Points, in no order, along strands that fork, close into loops and pass close to each other.
Points whose rows are less than 81.5 apart are linked; no others are. Some points are linked to none.
<34>: [ -2.0  -7.1  15.7   2.7   5.4 -41.8 -15.0 -19.5  -2.4   1.1 -15.9  45.1
  39.6 -19.1  45.1  43.7  25.2  35.3 -16.1   5.6  49.7  13.1  31.4 -22.1
  -3.2]
<83>: [ 20.2 -22.0 -17.8  -8.8 -16.4   5.4   3.9 -13.7 -44.7  32.1 -22.1  40.2
  11.9  -4.4  25.9  58.5  16.5  19.6  -9.1  22.2  49.3 -24.4  -2.9   4.1
 -18.4]
<608>: [-16.1  16.6  25.8  -6.4 -20.5 -13.9 -29.6  15.4  15.5 -48.7  21.5 -58.8
   7.3  -5.1  -5.3 -63.5 -26.9 -15.3   2.7 -37.5  -2.6  33.7  -9.4 -21.0
   9.4]
<169>: [-42.7 -29.6  -6.0   1.7  58.2  -2.8 -25.7  27.4  24.1 -26.5  33.2   8.7
  14.6 -29.5 -10.4  17.9  -9.0  -6.6  -2.8  57.0 -45.1  21.6   5.2 -13.5
  -5.0]
<354>: [ 45.4  18.2 -15.3   0.2  -4.6 -10.2  30.8 -43.6  -6.7  -2.6  -2.5  44.0
 -36.1 -14.9  17.2  12.0  38.7   3.6  13.7  -0.8   7.0  42.3  -5.0   2.3
 -24.8]
<376>: [ 23.6  18.2  15.5  -3.9  12.2 -41.5  -5.6 -14.5  -6.9 -35.8  -6.9 -21.4
 -14.1  13.2   3.4 -11.7   5.1 -20.5  20.4 -14.7   6.5  35.6  -7.7  21.5
  -7.0]
<410>: [-10.9 -25.5 -37.9  16.7  12.8  12.9  21.6 -14.1   0.5  43.1   2.9  79.2
  -1.9 -19.9  35.6  40.7  33.1  28.7  -2.6  59.8   0.1 -20.8  10.4   6.1
 -21.5]
<818>: [-33.8 -25.8  -3.2   2.4  37.1  30.0 -33.9  38.5  33.6  16.5  -8.3  15.8
  54.3  20.3   2.9  64.1  11.5  14.9 -19.2  -0.4   6.6 -37.7   3.0 -18.4
  28.6]
<650>: [ 11.3  16.1   0.8   6.7  29.4 -10.4  21.6  -2.4  31.2  -1.2   3.6  24.2
 -16.6  27.5  16.9  -8.8  22.0  -3.1  11.9 -23.9   3.9 -11.7  20.2  -8.0
  -1.2]
<916>: [ 22.8  -1.3 -19.4   0.9  15.8  42.4  -1.9  41.7  20.9 -24.8  27.4 -31.9
 -34.4  38.1 -29.1  -3.9 -15.5 -37.2  16.4 -17.4 -28.3 -23.8 -40.0  -5.3
   0.9]
<999>: [ 36.2  14.9 -10.3   7.5 -54.9  -7.0  12.1 -40.3 -42.1  31.2 -17.0  -3.3
 -13.8 -37.2  -9.3 -10.5   0.0   7.2  -4.6  17.2 -15.2  21.1 -14.7  11.0
   1.9]
<221>: [-44.5 -37.3 -20.4  -9.1  46.6   5.4 -26.2  26.5  -3.2   3.7  18.6  12.4
  26.0 -35.6 -17.1  37.5 -16.1  10.9 -20.8  74.2 -24.5  -6.6  10.6  -4.9
 -14.7]
<1246>: [ 29.7  -1.2 -24.8  23.9 -59.9 -15.3  29.7 -58.0 -20.3  45.6 -20.0   9.8
 -17.6 -56.4   4.7  -5.1  20.9  20.9   7.2  49.6 -30.9  29.6 -12.9  20.2
   4.9]
<1097>: [-41.7 -31.1   6.0   4.8  54.1   6.5 -34.2  39.5  43.1   9.7 -24.0   1.7
  35.3  32.1  -1.5  30.1   7.1  14.7 -13.6   5.8 -12.5 -41.9  13.1  23.8
  28.6]
<161>: [ 47.9 -18.7 -14.2  -9.0  17.2   4.5  -0.6  -3.9  -4.1 -31.1  -4.7  42.1
  -4.5  24.1  30.4  71.9  35.5 -14.4  31.7 -15.4  52.7   1.0   1.6   0.6
 -23.8]
<823>: [ 23.6  -0.9 -26.8 -10.2  37.0  13.1  42.7   2.7  25.7  13.3  -6.7  11.7
 -65.0  58.4 -11.9 -18.7  14.9 -26.3  40.9 -15.7 -18.1 -44.9  14.3  64.4
  -5.1]
<692>: [-42.8   0.1  10.9 -25.4 -41.1  22.3 -25.2  21.7  -0.9   1.6  13.6 -46.3
  41.5 -29.9 -18.4 -41.9 -32.1  15.9 -30.9 -10.3  15.7   2.0  15.3 -38.6
  22.1]
<747>: [-12.7   7.6   3.7  18.0   6.2  47.9 -14.6  29.5  47.6   5.1  23.4   9.2
  37.0   4.3  13.0  13.3   6.8  13.8 -18.2 -28.3  14.4 -22.4 -12.9 -72.8
  25.6]
<47>: [ 44.3   7.1 -30.0  17.2 -36.6  28.4  28.2 -22.8 -31.5  18.1   6.0  33.5
 -36.8  -4.7  -6.7  14.7   5.7  -6.1   9.7   1.9 -19.2  -0.8 -25.7 -17.1
  -6.0]
<365>: [  2.4  -3.1  24.3  -7.5   0.4  -7.5 -29.1  15.8  -9.6  -4.5 -16.1  -7.4
  36.4  33.5  12.6  40.3 -10.0   3.0  -2.3 -22.1  43.9 -31.7  10.1  -7.1
   0.3]
<965>: [-16.7   5.2   9.0 -27.7   1.7 -25.8   3.7  -0.6 -33.0  14.2 -30.0 -46.0
   1.3  14.5 -21.7 -26.5 -22.7  -1.1  -8.4  17.2   4.9 -16.1  13.4  71.7
  -5.5]
<145>: [ 48.4  -6.3  -8.2 -23.7  15.7 -18.5   6.0 -25.4 -10.9 -24.4 -14.7  32.7
 -18.3  13.8  35.8  47.8  43.4 -12.4  33.1  -4.4  45.6  24.5  -3.3  23.0
 -37.7]
<1209>: [ 35.4  -2.1 -36.8  35.7 -63.1  11.6  51.0 -69.1 -13.5  57.0 -10.5  26.6
 -17.7 -24.3   2.7   7.5  30.4  30.4  22.6  38.3 -27.3  -1.4 -14.9  -9.9
   6.1]
<419>: [-40.9 -33.5 -13.5 -15.3  16.8  28.4 -16.6  23.8 -20.5  23.4   5.6   9.0
  30.3 -21.3 -22.7  31.9 -16.2  17.0 -30.3  55.8 -16.5 -35.0   3.8   1.0
  -7.0]
<374>: [  4.3 -14.7 -33.4  17.0  17.4  57.0  24.9  24.2   6.9  14.6  30.5   8.6
 -38.7  13.5 -28.3   3.5  -9.8 -21.6   5.3  14.9 -45.2 -24.7 -27.3  -8.5
  -3.5]
<402>: [ 33.7  -5.6 -10.4  -6.0  36.2  18.3  -5.1  12.4  25.5 -32.7  -0.3  33.4
 -19.8  36.7  16.4  60.7  26.4 -24.2  38.6 -12.0  15.5 -26.6   2.8   4.1
  -8.4]
<678>: [ 40.0 -16.1 -13.2 -35.4  23.1 -22.4  -5.8  -8.2 -34.6 -24.6 -24.7 -10.3
 -21.7  30.3  -1.5  31.7  17.4 -25.8  30.1  11.8  21.3   8.8 -10.6  67.6
 -27.1]
<1188>: [-18.7 -18.1 -16.5   6.7  47.8  35.9 -25.7  31.1  32.3   2.3  17.0  32.1
  42.4  -0.3   3.8  79.3   8.1  -0.1 -11.7  30.5  -1.1 -23.6  -9.6 -35.3
  10.6]
<725>: [ 44.8  -3.0 -12.0 -30.6  27.5 -28.6  17.3 -17.8  -9.5 -24.4 -19.2   2.9
 -45.1  26.1   5.2  11.2  44.0 -14.5  30.6  10.1   7.4  38.1  -7.0  78.1
 -36.9]
<486>: [-32.2  14.8  53.2  -8.2   3.9 -27.5 -63.8   2.4  -8.3 -49.3 -13.6 -12.2
  53.5 -13.3  15.1  26.0 -21.6   4.3  12.5 -10.2  29.4  15.8  26.1  -3.4
  -3.6]
<463>: [ 32.6  13.6  -1.3   2.2 -51.5   0.8   3.8 -31.0 -55.6  21.4 -17.3   2.0
   8.4 -25.8  -1.7  13.7  -6.3   1.9 -17.4  -3.6  20.7  11.2 -14.8 -17.2
  -0.2]
<260>: [ -2.1  15.1  20.3  -0.9 -48.4  -6.1  26.6  -4.1 -14.1  35.0 -13.2 -57.1
 -12.0  14.3 -10.5 -74.9 -23.6   2.3  -9.7 -47.1   2.8 -14.0 -13.8  27.1
  21.8]
<138>: [ 56.5   9.4 -35.9  12.9  -7.2  49.8  27.3  -2.7 -19.0   2.4  15.8  23.3
 -50.6  24.7 -26.9  17.7   3.4 -29.0  12.2 -24.5 -25.4 -14.8 -34.6 -13.3
 -12.6]
<815>: [ -7.6   2.8   2.6  26.8 -56.0 -10.5  40.2 -23.4  -3.9  49.4  -2.2   3.4
   4.5 -29.2  16.9 -26.0  -0.8  18.3  -8.8   5.9 -16.1  -0.9   5.8 -10.8
  20.0]
<1230>: [  4.4  -0.6 -23.1  23.4  14.6  40.1  19.3  12.5  10.4   7.6  29.5  40.0
 -15.2 -23.0  -3.1  11.8   2.7  -0.3  -9.0   9.8 -29.1  -1.3  -6.3 -52.6
  -2.8]
<760>: [  0.9 -33.9 -28.6 -10.3  23.3  -8.2   5.8  11.7  -3.6  26.4 -24.6  28.4
 -10.1  39.6  10.0  40.7  16.3   9.3   0.5  32.2  12.0 -47.7  10.4  52.9
  -6.2]
<380>: [-26.1 -23.3 -30.1  27.7   6.1   3.2  46.7 -33.7  16.7  57.1  -5.2  68.2
 -16.5 -21.8  29.1   3.7  32.4  36.0  13.4  62.1 -20.5 -27.2  23.2  15.6
  -7.5]
<936>: [ 13.0 -22.2 -33.2   3.1   8.9   6.1  32.0 -17.4 -16.0  23.9  -7.3  21.9
 -43.1  14.4  -6.8   7.5   9.4  -2.6  10.5  47.2 -20.5  -7.6  -6.7  54.2
 -19.0]
<244>: [-26.5 -13.0  -1.5 -22.4   5.4 -11.9   7.9  18.8 -19.7  13.8 -10.2 -52.9
 -17.6  29.3 -40.8 -44.1 -37.4 -10.1  -2.7  13.1 -24.0 -27.2  -1.4  71.4
   0.9]
<261>: [-12.3  32.2  42.4 -13.7 -24.8 -41.0 -25.2  -5.1  -4.7 -36.0  -4.3 -61.8
  18.1 -20.4  -1.1 -46.6 -17.5  -1.7  -5.8 -36.1  11.3  38.2   8.6  -7.1
   1.7]
<1138>: [ 18.2  19.9  14.7 -15.0 -47.1  -3.0  20.3 -11.9 -46.9  33.5 -35.0 -46.2
 -10.2  21.3 -24.9 -39.3 -21.4  -7.0  -5.2 -25.6  17.8 -16.0 -17.1  49.3
  14.3]
<298>: [-21.2  -3.4   2.7  -5.6 -20.9   9.2 -11.4  22.8  25.6 -17.1  27.0 -56.6
  -6.3   4.0 -25.8 -82.4 -35.4  -1.4  -7.3 -24.6 -16.0  15.7 -14.3 -15.4
  19.5]
<1153>: [ 36.7   7.2 -11.0   6.8  25.6  20.1  -0.2   4.5  14.0 -29.4  12.8  25.7
 -20.8  21.0   3.1  33.1  12.8 -26.9  29.0 -24.1   4.4  -7.7  -9.0 -29.4
 -13.7]
<205>: [-26.9   2.6  19.1 -22.3 -20.2  -9.3 -17.3  -6.5 -36.8  -3.5 -10.3 -22.8
  44.7 -24.4 -11.6   4.4 -16.5  12.5 -30.7  12.2  26.3 -11.9  28.7 -11.6
  -4.3]
<1095>: [ -7.7  31.2  51.9   8.4  20.0 -44.8 -36.9   6.7  37.5 -66.9  -5.1   1.5
   2.1  14.7  39.1  -6.5  -0.8 -20.2  36.6 -37.7  11.4  29.8   6.5  12.0
  -1.3]
<409>: [ -1.5   5.1  -7.3  14.5  -8.9  52.8   6.9  30.8  31.7   8.4  22.7   2.4
   5.7  13.6  -4.5 -15.3  -6.7  -2.6 -11.9 -33.4   8.5 -23.5 -23.6 -63.4
  21.4]
<1243>: [-42.3   4.6  36.6  -8.4  26.8 -18.2 -52.8  30.3  19.2 -54.2   6.7 -37.7
  16.5  -1.0  -4.3  -5.4 -31.9 -10.1  24.7   6.1 -13.1  11.8   8.0  16.4
  -3.8]
<343>: [ 63.4  12.6  -2.8 -20.2   8.5 -24.4   6.8 -36.1 -16.6 -27.7 -10.2  24.8
 -29.3  -5.5  15.0  28.4  48.3  -5.1  16.3  -5.6  20.7  59.6 -16.7  29.4
 -40.9]
<204>: [ -9.4  11.0   9.9 -10.2 -32.6  -6.0  -5.0   5.1 -19.4  -4.3   6.4 -56.4
  -5.4 -12.6 -33.6 -57.8 -29.5  -9.5 -16.0 -18.4 -15.6  19.5  -3.8   7.4
   6.7]
<1008>: [  5.1   4.6  28.5  -9.8  -5.3 -32.0 -18.5 -10.6 -14.4  -4.0 -24.4   9.2
  47.3   6.6  30.2  39.0   8.6  20.5  -8.1 -20.6  59.5  -4.7  22.5 -10.2
   1.7]
<788>: [ 30.7  43.7  -2.4  15.7  11.9 -21.3  19.0 -38.9  26.6 -22.5  10.3  24.0
 -45.7 -18.0  15.3 -38.1  24.9 -17.2  21.1 -34.1 -12.4  47.2  13.9 -17.7
 -17.3]
<706>: [ -6.9 -15.0  -7.4 -17.8   2.1  17.2  -2.6  24.0 -27.8  21.1 -11.1 -23.1
   3.7  27.2 -24.6   8.5 -23.5  -5.3 -10.6  11.9   0.8 -48.1  -0.8  31.6
   0.8]
<800>: [ 36.1  29.0  30.3   2.6   2.1 -37.5 -16.7 -24.8  -3.2 -45.6  -2.6  18.3
  11.1 -14.5  39.8  34.9  17.4  -3.6  23.4 -22.2  46.6  55.3   4.7 -21.7
 -16.3]
<23>: [ 29.8  -6.2   3.1 -30.4   5.8 -10.1 -17.5   0.3 -33.6 -23.5 -19.5 -18.7
  -1.2  40.0  -0.8  32.7  -4.1 -25.6  25.0 -11.4  38.2 -12.9  -5.1  36.0
  -9.6]
<781>: [ -7.5   5.0   7.3   7.9  13.0 -10.2  14.0   7.3  11.1 -12.0   7.1  -8.6
 -13.0  17.3  -3.2 -23.4  -4.6 -10.1   1.6 -12.2 -13.8  -3.1   7.8   8.1
   0.7]
<601>: [  9.8  -2.1  13.1 -31.4 -10.4   4.1 -19.3   2.6 -40.7   2.7 -40.6 -18.0
  39.6  33.6  -5.6  38.5  -8.1   2.7  -6.9 -14.7  60.5 -44.8  12.2  20.1
  -5.0]
<1169>: [-22.6 -13.7  -7.3  11.8  52.9  14.7  -6.6  20.3  40.3   0.3  11.0  37.7
   9.5   6.9   4.8  37.7  14.8   4.2  -8.1  28.5 -14.7 -22.6  10.0 -15.8
   5.0]
<3>: [ 11.6   8.0   9.5  -7.2  11.5 -18.0  -8.0  11.6  -5.5 -32.1   7.3 -39.5
 -21.1  22.8 -16.7 -22.1 -16.8 -24.4  13.3 -11.9 -15.1  10.1 -12.4  14.3
  -7.1]
<395>: [-20.9  17.0  43.4 -20.0 -22.8 -29.5 -29.8   1.6 -14.0  -8.8 -18.1 -45.2
  41.0  13.0   2.8 -18.4 -20.2  17.1 -17.9 -34.3  34.9  -7.9  18.6  -4.5
  13.2]
<86>: [ 21.9  32.7  31.6  -3.1 -29.6 -42.9 -12.5 -18.9 -18.9 -20.4 -11.4 -33.6
   9.3 -28.8   9.7 -26.7  -1.7  -3.4 -16.4 -29.4  18.3  44.5   2.9 -17.0
   3.4]
<333>: [-49.9 -33.0   6.8  19.6  39.8  -6.8 -13.7  14.8  34.4  33.4  -8.5  56.3
  45.4 -16.3  23.4  29.8  16.1  34.6 -34.5  35.3  -3.9 -17.1  34.9 -15.1
  11.5]
<794>: [  1.5  -8.0   0.4 -35.6   9.7 -27.0 -14.3 -20.7 -48.4  -9.3 -39.0 -13.6
  16.1   7.9  -8.0  30.5  -0.4   0.5   1.9  28.2  40.5  -7.2  10.6  53.1
 -31.5]
<62>: [  5.8  11.1   1.3  17.9 -59.9  12.0  21.7  -6.2   3.4  16.3  20.4  -6.9
 -11.0 -31.3  -5.7 -50.7 -12.0  -5.1 -13.3 -29.8 -28.2  25.0 -14.5 -38.6
  15.7]
<1232>: [ 13.2 -13.1 -13.1  -8.7  -8.4  24.5  17.9  16.9 -30.7  28.0  -4.7 -30.5
 -21.0  47.3 -34.8  -5.6 -28.5 -19.7   4.7  -3.2  -9.9 -50.0 -23.7  45.4
   4.6]
<114>: [ 40.6  21.1  18.6 -19.8  13.3 -52.2  -5.0 -26.0 -15.0 -39.1 -22.7  -7.0
 -12.9   2.0  19.3   8.8  26.5  -9.5  23.7 -12.2  33.8  52.5  -3.2  38.8
 -19.3]
<1028>: [  7.6 -11.2  -5.9 -32.7  -6.0 -12.1 -15.3 -14.1 -50.2  10.4 -39.3  12.5
  30.5   7.3  10.5  50.3   4.7  12.4 -12.9  23.0  62.9 -29.7  10.5  25.3
 -20.3]
<1218>: [-40.4  14.6  57.1  -7.8  -9.2 -25.4 -59.1  13.3   7.6 -32.1 -15.3 -26.5
  62.3   0.7  15.7  -2.9 -14.7  19.1  -1.6 -34.3  33.5  -3.3  23.2 -16.3
  12.9]
<132>: [  4.1  24.5  10.4  26.4 -57.2 -12.7  31.0 -23.3   5.0  25.5   3.9  13.9
   3.1 -43.2  23.6 -34.3   9.1   8.3 -17.2 -25.5 -10.0  27.6   7.9 -46.4
  18.5]
<39>: [-26.0 -24.2  10.2   8.7  30.3 -25.5 -17.0  -5.5  16.3  20.1 -17.2  62.6
  45.4  -5.0  42.3  32.2  29.0  42.7 -26.8  18.3  24.6  -9.1  39.2 -15.2
   5.5]
<270>: [ 13.5  12.8   7.0  16.4 -25.3  19.1 -21.1   4.5   7.8 -38.7  29.9  -9.1
  13.2 -26.5   6.8  -8.9  -6.4 -12.1  -8.8 -36.8   5.3  30.3 -21.0 -87.2
   7.6]
<964>: [ -2.1  -7.5  -8.1  -0.3   3.7  -7.2  26.6  -4.1  -8.8  21.7  -1.2   5.8
 -26.4  14.3   2.0 -14.2  -0.5   2.5  -1.0  11.3 -11.8  -1.9   4.5  31.7
  -3.1]
<634>: [ 56.0  34.1  -4.9   6.7 -29.1 -11.0  30.4 -42.4 -14.7  12.1 -14.8  24.0
 -47.0  -9.7   6.6 -18.6  30.3  -4.0   6.8 -14.9   1.8  34.8 -17.6   9.0
  -4.7]
<611>: [ 10.5 -15.8 -18.8  14.2 -16.7  27.0  14.7   1.6 -22.7  17.8  13.8  16.4
 -10.0 -12.0 -10.7   8.0  -8.1  -4.1  -9.1  16.2 -17.8 -10.5 -14.3 -20.9
  -2.1]
<431>: [-44.1  -9.1  28.5   6.4  28.2  -8.7 -54.8  26.7  23.9 -24.2  13.9  11.7
  57.8 -29.7  15.4  37.8  -5.3  16.6  -7.8  13.4   2.6  10.9  17.4 -39.0
  12.0]
<67>: [ -8.9  22.5  44.1  -6.0  10.7 -42.4 -46.3   3.9   4.6 -47.4 -18.6 -10.5
  25.0  18.0  26.9  13.1  -9.4  -6.6  28.9 -24.2  29.8  17.5  11.6  21.8
  -1.2]
<777>: [  6.6  12.8   7.3 -39.0  10.8 -34.6  -5.3 -20.3 -43.3 -14.6 -30.0 -40.6
  -5.6  -2.0 -27.3  -7.9  -8.9  -8.7   0.6  29.2  12.3  14.4   9.0  73.1
 -23.2]
<674>: [-22.5 -20.6 -18.0  24.4 -11.4  -3.9  33.1 -20.7  -9.8  53.0  -7.4  33.3
  -8.9 -11.3  16.5  -4.7   2.3  32.4  -2.0  52.2 -19.8 -16.6   7.0  27.4
   2.9]
<29>: [-23.4  -5.7 -19.8  11.7   7.1  50.5   8.2  40.8  38.8   7.0  37.0 -12.6
  -7.6   3.5 -22.8 -27.3 -16.1  -2.4 -13.8  -4.9 -27.8 -12.6 -22.0 -32.2
  20.2]
<960>: [ 20.6  17.0 -10.7  22.9   3.7   2.6   9.5 -18.2   8.6 -36.3  40.1  30.4
 -34.6 -34.9  -5.8 -21.8  12.1 -19.8   4.9 -18.4 -43.1  48.5  -0.4 -58.7
 -17.9]
<950>: [ 18.4  12.3  12.7  15.2  12.9 -29.1 -10.6 -14.9   5.4 -50.7  18.1  22.1
   2.9 -24.7  24.1  25.8   8.4  -8.0  16.0  -4.3   5.8  51.6   8.1 -35.9
 -15.1]
<490>: [ 27.0  17.1  17.9 -17.4   0.8 -36.0   0.5  -9.5 -16.8 -10.5 -27.7 -28.4
 -11.7  37.6   1.2 -11.8   5.9 -21.4   9.5 -24.6  37.0   3.1  -6.0  37.8
  -5.3]
<1210>: [ 21.6  18.9  16.1 -15.1 -58.8   5.2 -13.2 -14.8 -47.6  -7.7  -2.9 -26.5
  24.8 -33.8 -14.0  -3.3 -17.0  -4.9 -26.3 -28.1  23.0  18.3  -4.2 -43.1
  -0.8]
<955>: [-39.3 -29.0   1.8   6.8  29.0  -7.2   0.8  22.3  27.8  36.8 -20.3  11.0
  14.3  32.7  -1.8  -4.2  -5.7  20.6 -22.7   7.6  -8.6 -44.6  25.0  35.7
  17.2]
<1143>: [-37.1 -10.2  25.4  -4.4 -17.8   4.8 -35.1  28.9  19.1  -7.4  18.6 -21.3
  47.3 -32.3   1.6 -26.9 -15.7  23.2 -24.7 -11.1  12.0   9.8  10.6 -56.6
  23.8]
<290>: [-58.2  -8.5 -15.4   3.3  52.7  51.3 -42.5  39.6  65.4 -10.2  35.0   9.2
  38.8 -12.5  -4.5  41.4   1.7   0.6  -7.9  23.9 -25.8  10.4 -25.1 -56.5
  24.5]
<1094>: [-63.2 -14.6  15.4   8.8  33.7  24.5 -60.1  37.0  56.4 -12.8  28.4   9.4
  60.5 -26.4   7.1  34.5  -0.4  12.5 -14.2  19.5 -10.8  12.1  -0.8 -53.7
  28.0]
<1093>: [  7.9   2.4  -0.7   0.2 -34.9   9.6  31.9  -8.7 -38.5  41.0 -21.0 -47.0
 -26.0  29.8 -31.5 -36.3 -26.4  -3.2   6.3  -0.3 -17.7 -29.7 -25.3  59.5
   8.8]
<281>: [-39.4  -6.6 -26.9   7.0  44.5  57.9  -2.9  37.8  62.0  -4.8  42.2  -1.8
   6.9  -2.2 -13.8   5.1  -0.2  -7.3  -4.7  13.2 -35.5  -4.8 -24.2 -39.7
  19.5]
<766>: [ -5.9 -24.5 -19.5 -14.4  25.2  14.4  10.9  31.1 -12.0   3.6  10.1 -39.3
 -37.8  42.7 -44.9 -17.1 -26.7 -32.1  11.4  15.4 -38.0 -34.8 -19.4  61.4
  -2.0]
<614>: [ 16.6 -11.4 -45.4  32.0 -24.8  25.0  51.1 -45.3 -10.5  46.3  -0.7  30.1
 -42.5  -8.8  -5.9   0.6  19.8  13.3  30.3  43.4 -40.1 -15.4  -8.6   7.6
  -2.2]
<299>: [-32.0   3.0  20.4  17.8  21.6  22.2 -15.7  35.6  68.0   8.6  -8.1  -5.9
  29.8  37.6  10.1 -17.0   9.2  17.8 -12.0 -49.7   1.0 -43.0   8.7 -20.1
  34.5]
<484>: [ -8.9  20.4  11.8 -19.6 -68.0   4.7  -2.6  -9.4 -32.8  11.3  -9.4 -61.5
  14.6 -45.3 -38.6 -58.1 -37.1  -1.4 -25.5 -12.7  -4.0  24.2   1.8   1.6
   8.0]
<327>: [ 30.0  32.8   6.4  10.3  -9.9 -29.5  32.5 -32.1   4.9  -1.6  -6.8   6.3
 -34.4  -0.9  16.2 -35.6  17.4  -6.4   5.0 -32.7   2.6  29.0   4.4   7.2
   4.1]
<784>: [-21.2  -8.2  -2.4  11.5 -27.9  13.2  36.7   9.6   3.2  33.0  11.9 -29.7
 -20.0   6.3 -21.3 -56.9 -25.1   4.0  -3.0  -0.1 -35.5 -17.2 -14.0  21.3
  20.7]
<338>: [ 13.6 -15.8 -24.6   5.0   6.9  11.5  20.2  -7.5  -7.4  27.1  -3.0  67.0
  -0.3   0.4  30.7  55.1  28.0  23.3  -7.1  25.8  28.0 -25.3   7.2 -15.6
 -12.7]
<925>: [-27.0  -6.4  11.4   5.7 -42.2  -0.1  21.2   1.5 -14.9  43.6  -4.3 -19.1
   7.1 -12.3  -3.8 -36.1 -21.9  19.5 -13.5   5.0 -12.0 -17.0   5.3  11.0
  19.0]
<875>: [ 19.1  18.3 -22.0  23.1  25.2  36.6   8.2   3.0  31.2 -21.4  40.4  25.3
 -30.7 -20.4  -6.6  -8.4  12.2 -17.6  12.3 -18.3 -31.1  14.3  -5.2 -62.9
  -9.6]
<922>: [-58.6 -19.5   4.3  18.1  50.9   6.5  -9.5  20.4  61.9  20.1   7.6  35.0
  28.9 -10.2   6.8   8.4  18.2  26.3 -28.3  23.1 -26.8 -12.6  25.2 -16.9
  20.8]
<962>: [-18.7  -1.3  26.0   1.2   0.0 -22.3 -28.6   6.1   4.4 -20.5   9.0  -3.0
  37.6 -30.3  15.4  11.4  -7.3  14.4 -12.7  -3.1  16.5  14.1  20.1 -43.5
   5.9]
<1109>: [-18.6  10.9  12.7 -20.4 -70.0  28.9 -16.8   5.8 -25.9   5.6   2.6 -59.7
  28.7 -18.2 -33.6 -59.2 -39.5   5.9 -28.8 -21.9  16.2   0.7   5.7 -27.4
  21.6]
<1053>: [ -4.7  11.6  16.2   4.4 -36.0   1.8 -31.0   9.8  18.0 -40.5  32.6 -34.6
  11.6 -32.5   5.1 -53.8 -18.0  -9.6  -7.3 -38.8   0.5  45.5 -16.5 -71.8
  14.2]
<229>: [-28.7 -13.1 -10.6   1.9  20.5 -36.0  12.8 -10.8  -4.7   4.8   4.4  -0.3
 -18.4 -28.1  -4.1 -23.3 -10.7   2.2  -9.4  49.1 -38.4  28.4  18.6  43.0
 -13.0]
<870>: [  2.0  13.4  19.8 -19.4 -25.5 -11.3  -0.9  -1.0 -37.9  12.1 -23.3 -40.3
  18.0  14.2 -11.4 -18.3 -21.1   3.1 -17.4 -21.6  29.0 -15.3   3.4  15.6
   6.1]
<1058>: [ 48.0  -7.4 -35.5   1.3  26.8  41.8  16.2   7.1  -3.1 -19.3  13.8  30.3
 -44.0  29.0 -14.1  40.0  13.7 -36.5  25.5  -2.4 -12.3 -13.3 -18.2  -8.6
 -21.6]
<708>: [ -0.6  -7.5 -37.6  22.8   3.7  36.5  43.7  -9.6   3.6  28.1  19.9  30.7
 -46.2  -3.1 -17.6  -8.1  -2.5   1.0  13.4  29.5 -54.1 -14.8 -10.6   5.8
  -2.6]
<981>: [ 20.6   3.9 -15.3   9.9  30.2  20.3   0.5  25.7  27.4 -46.0  29.8 -30.6
 -49.8  37.0 -36.9 -29.3  -7.1 -43.1  33.2 -20.7 -45.6  -0.4 -26.2   9.4
 -13.0]
<673>: [  8.3  -6.2 -22.0   9.9  27.1  42.1  16.8  34.8  23.6   5.2  13.3  -5.3
 -20.0  35.6 -16.7  18.2  -3.8 -23.2   6.6  -6.5 -22.3 -37.4 -21.8  -3.1
   4.7]
<1178>: [ 32.3  -6.0 -31.1 -16.7  29.6  -9.4  35.3 -21.8  -6.4   2.1 -11.1  23.8
 -53.9  26.0   3.3  -0.5  31.3 -15.8  27.7  22.4  -9.7  14.8  -3.8  71.2
 -30.0]
<643>: [-36.8   7.2  27.6   6.0 -31.0 -45.9  20.7  -4.5  22.6  25.6  -3.4 -29.5
   6.3 -30.0   7.5 -74.6 -13.5  17.7 -24.4 -18.0 -14.5  17.8  22.7  13.0
  28.1]
<638>: [  2.4   1.6  14.0  13.3   5.0  -4.8 -29.3   6.2  -2.3 -45.0  24.1   8.7
  20.9 -26.6  10.4  22.3  -3.7  -6.4   2.1  -6.4   1.1  34.8  -1.6 -63.2
  -8.9]
<1214>: [ 27.6  29.9  28.9  -8.1 -15.4 -52.4  -6.0 -28.9 -12.9 -17.8 -18.9   0.5
  14.7 -18.8  33.1  10.2  18.9   9.3  -8.4 -18.6  45.6  41.3  13.6 -12.6
  -1.8]
<131>: [-34.8 -22.6  -4.6 -17.4  -7.4  16.8  -2.9  15.0 -28.7  30.6  -7.8 -20.0
  21.9  -4.6 -22.0   8.3 -25.2  16.5 -24.7  38.5  -3.4 -38.4   5.2  18.3
  -5.9]
<53>: [ 22.6  46.8  -2.7  19.5  12.2 -11.6   1.1 -29.1  30.1 -53.6  29.4  12.7
 -43.6 -30.7   5.1 -43.3  11.7 -25.3  25.2 -40.9 -32.2  52.2   3.0 -50.7
 -21.4]
<1142>: [-29.3 -27.4 -20.2  13.6 -29.4  47.6  33.1  27.5  20.7  37.0  25.9 -37.6
 -24.7   5.9 -39.5 -69.0 -41.4   7.4   0.4   0.3 -38.9 -22.3 -32.0  11.3
  35.5]
<722>: [-25.1 -30.6 -12.1   5.1   9.6   2.9  21.2   6.5   5.0  55.1 -21.3  28.7
  -2.6  30.0   8.5   8.5   4.4  23.0  -7.3  29.9   1.1 -56.5  13.4  49.4
   9.9]
<158>: [ 19.8  14.5  -2.2   4.1  18.6 -27.0  20.2 -29.0  12.3  -8.3   2.5  42.7
 -15.5  -1.0  29.9   8.4  32.3   3.8  11.2  -5.1  17.6  24.5  21.6  -5.6
 -18.7]

How many points has the smallest loop of links through each point below? Write 0 if it is on no loop.
<86> => 9
<3> => 8
<402> => 17
<490> => 10
<708> => 0
<298> => 11

A fork is a point with three links, a tip a point with one. Leave the first point through the second and follow the links. Name the first fork or tip that comes.
<1028> / <601> => <760>
<916> / <673> => <1210>
<760> / <722> => <1028>
<402> / <1153> => <354>
<788> / <53> => <343>
<1210> / <463> => <981>

A tip is a point with one link. Name the tips that can be reached along the links from each point below, in the order of the rows.
<965> => <169>, <260>, <760>, <1095>, <674>
<1094> => <747>
<1246> => <1210>, <981>
<815> => <62>, <1142>
